A landscape with many peaks, sampled at points; each row gives a point and its height.
From any point a climber steps to the highest of the 6 points nearest to it. It stops when none of these is higher. Distance is the straight distance between rows; heights are no part of it.
J160 h=291: [ -2  29 -15  30   6  -9  15 -15  24 -17   9  -4]
J569 h=799: [  7  -5  11 -16   1 -16 -40  21  -5  15 -18  -7]
J716 h=346: [-25  -3   1  -5  -3   9  -7 -14  -8  -2  -2   4]
J751 h=572: [ 17   0   2 -15  -9  -1  10  34 -20  17  18 -12]
J292 h=545: [-8 -5 -5 23  5 -2  4 -3 26 -9 13 -4]
J740 h=16: [  4  21   4 -27 -10  10  38 -28 -15 -10 -22  18]
J773 h=318: [-18   9   1 -11  -5  10 -10  -7 -18   5  -5  -2]
J631 h=363: [ 20  -4  10 -19  -8 -11  -2  44 -18  17   9 -16]
J697 h=422: [  5   4  10 -18  -3 -11 -27  26 -11  20  -9 -15]
J535 h=397: [-24   2   0  -7  -1   9   5 -18 -14  -4  -8  11]
J770 h=326: [ 12  29  -6 -20  -9  13  33 -19 -26   0 -13   9]
J337 h=341: [ 22  26 -22 -18  -7   7  41  -6 -24   9  -2   9]
J150 h=145: [ 22  32  -8 -26 -11  11  44 -25 -15   1 -16  15]
J694 h=509: [-20  -4 -11  17   7  -1  13 -10  18  -9   9   9]
J36 h=529: [-27  -6  -6  -1   0   8   7 -13  -3  -9  -4  11]
J516 h=497: [-24   0 -13  11  10  -4  20 -14  13 -14   2  12]
J676 h=758: [ 13  16 -10 -14  -7   6  23  19 -27  14  14  -5]
J940 h=319: [ 17  24 -16 -16  -4   9  32   6 -31  11   6   1]
J979 h=522: [  9  11   1  33   8  -3   1   0  31  -6  13 -15]
J340 h=391: [ 14 -28   8  11   4  -9 -29   4  21   0  -3   3]
J73 h=740: [  6   6  11 -17  -2  -6 -18  27 -17  17  -2 -16]
J248 h=288: [  4  31  -9  37   5  -4   9 -14  24 -14   8 -11]
J607 h=325: [-18  14   2 -13  -6  10  15 -19 -18  -6 -12  10]
J644 h=557: [ 13  -2   2  30   8  -4  -3   5  31  -6  11 -13]
J929 h=155: [ 19  13 -17 -11  -3   8  33  14 -27  14  16   0]
J393 h=495: [ -3  19   0 -14  -6   9   1   4 -28  11   1 -11]
J935 h=228: [-23   8   3 -15   1   7  34 -25  -3 -16 -18  21]
J585 h=543: [-26  -7  -8  11   4   1  12 -12   9 -10   2  12]
J477 h=831: [  9 -25   5  16   6  -7 -19   2  27  -3   7  -1]
J843 h=415: [  6  26  -7  36   4  -4   5  -7  29 -12  12 -15]
J262 h=787: [-17   9 -15  21   7  -7  20 -11  22 -14  11   5]
J656 h=355: [ -1  25  -4 -16 -10  13  24 -12 -30  -1 -10   4]
J23 h=236: [-18  -5   3  -5  -3   8 -17  -6  -6   2  -7   0]
J267 h=493: [ -8  -4   7 -11  -2   3 -30   4  -8  10  -6  -8]
J201 h=492: [-29   0  -4  -2   2   4  19 -17  -1 -14  -8  16]
J350 h=387: [ 13 -13   7  25   7  -9  -8   5  31  -6  15  -8]
J612 h=339: [ 40 -32  15  22   7 -18 -22  12  21  -8 -11   2]
J747 h=467: [-27   2   0  -9  -1   6  13 -20 -10 -10  -9  14]
J95 h=574: [  2 -22   8  -1   1  -6 -35   3  10   6  -5   1]
J990 h=356: [-21   7  -1 -15  -2   9  24 -22 -14 -12 -15  17]
J926 h=533: [ -9 -16   6  -3  -1   4 -28  -3   6   4  -3   1]
J218 h=504: [ 18 -25   7  -3   5 -15 -43   7   9   5 -18   2]
J472 h=524: [-19 -13  -1   6   3   5 -10  -7   6  -3   3   3]
J506 h=792: [-20   4   1  -9  -4  10  -3 -13 -16   0  -6   4]
J299 h=362: [  7  16   1 -14  -5   4   6  19 -25  17   8 -14]
J163 h=725: [ 25  -8  12  28   9  -9  -9  12  36  -7   6 -14]
J44 h=751: [ -8 -16   6  -5   1   0 -32   3   3   6  -8  -2]
J71 h=554: [ 19  -9   0 -17  -6  -1   9  39 -20  15  21 -10]
J49 h=782: [ -8 -16  -3  18   5  -1  -8  -1  20  -5  12   2]
J81 h=394: [  5  23  -8 -16  -8   9  19  -4 -32   6  -2  -2]
J87 h=146: [ 23 -23  14  21   6 -10 -15   8  30  -7   4  -6]
J766 h=404: [ 31 -33  16  13   4 -17 -29   6  20  -7 -10   4]
J48 h=535: [ -9   7   7 -16  -4   6 -18   4 -17  12  -1 -10]
J347 h=756: [-26   7 -17   8  10  -8  29 -16  19 -16   1  15]
J367 h=635: [  5  13   5 -18  -6   1  -7  24 -22  16   5 -17]
J489 h=563: [-20 -11  -6   8   3   3  -1  -9  11  -8   4   9]
J97 h=279: [ -3 -21   2  13   4  -3 -16   1  26  -4   9   1]
J854 h=465: [-15   7   4 -13  -4   8 -14  -1 -17  11  -4  -7]
J242 h=421: [-10 -18   4   3   1   4 -25  -3  10   2   0   3]
J690 h=138: [ 30 -31  12  17   5 -14 -21   9  27  -7   2  -3]
J853 h=462: [ 37 -35  11  11   8 -21 -33   8  14  -5 -18   8]
J983 h=334: [ 16   2 -10 -15  -6   6  22  25 -26  17  23  -7]

For each start below, name the point where the climber stops.
J770 | J676
J740 | J477
J337 | J676
J150 | J676
J853 | J569
J489 | J477
J766 | J569
J472 | J477
J979 | J477
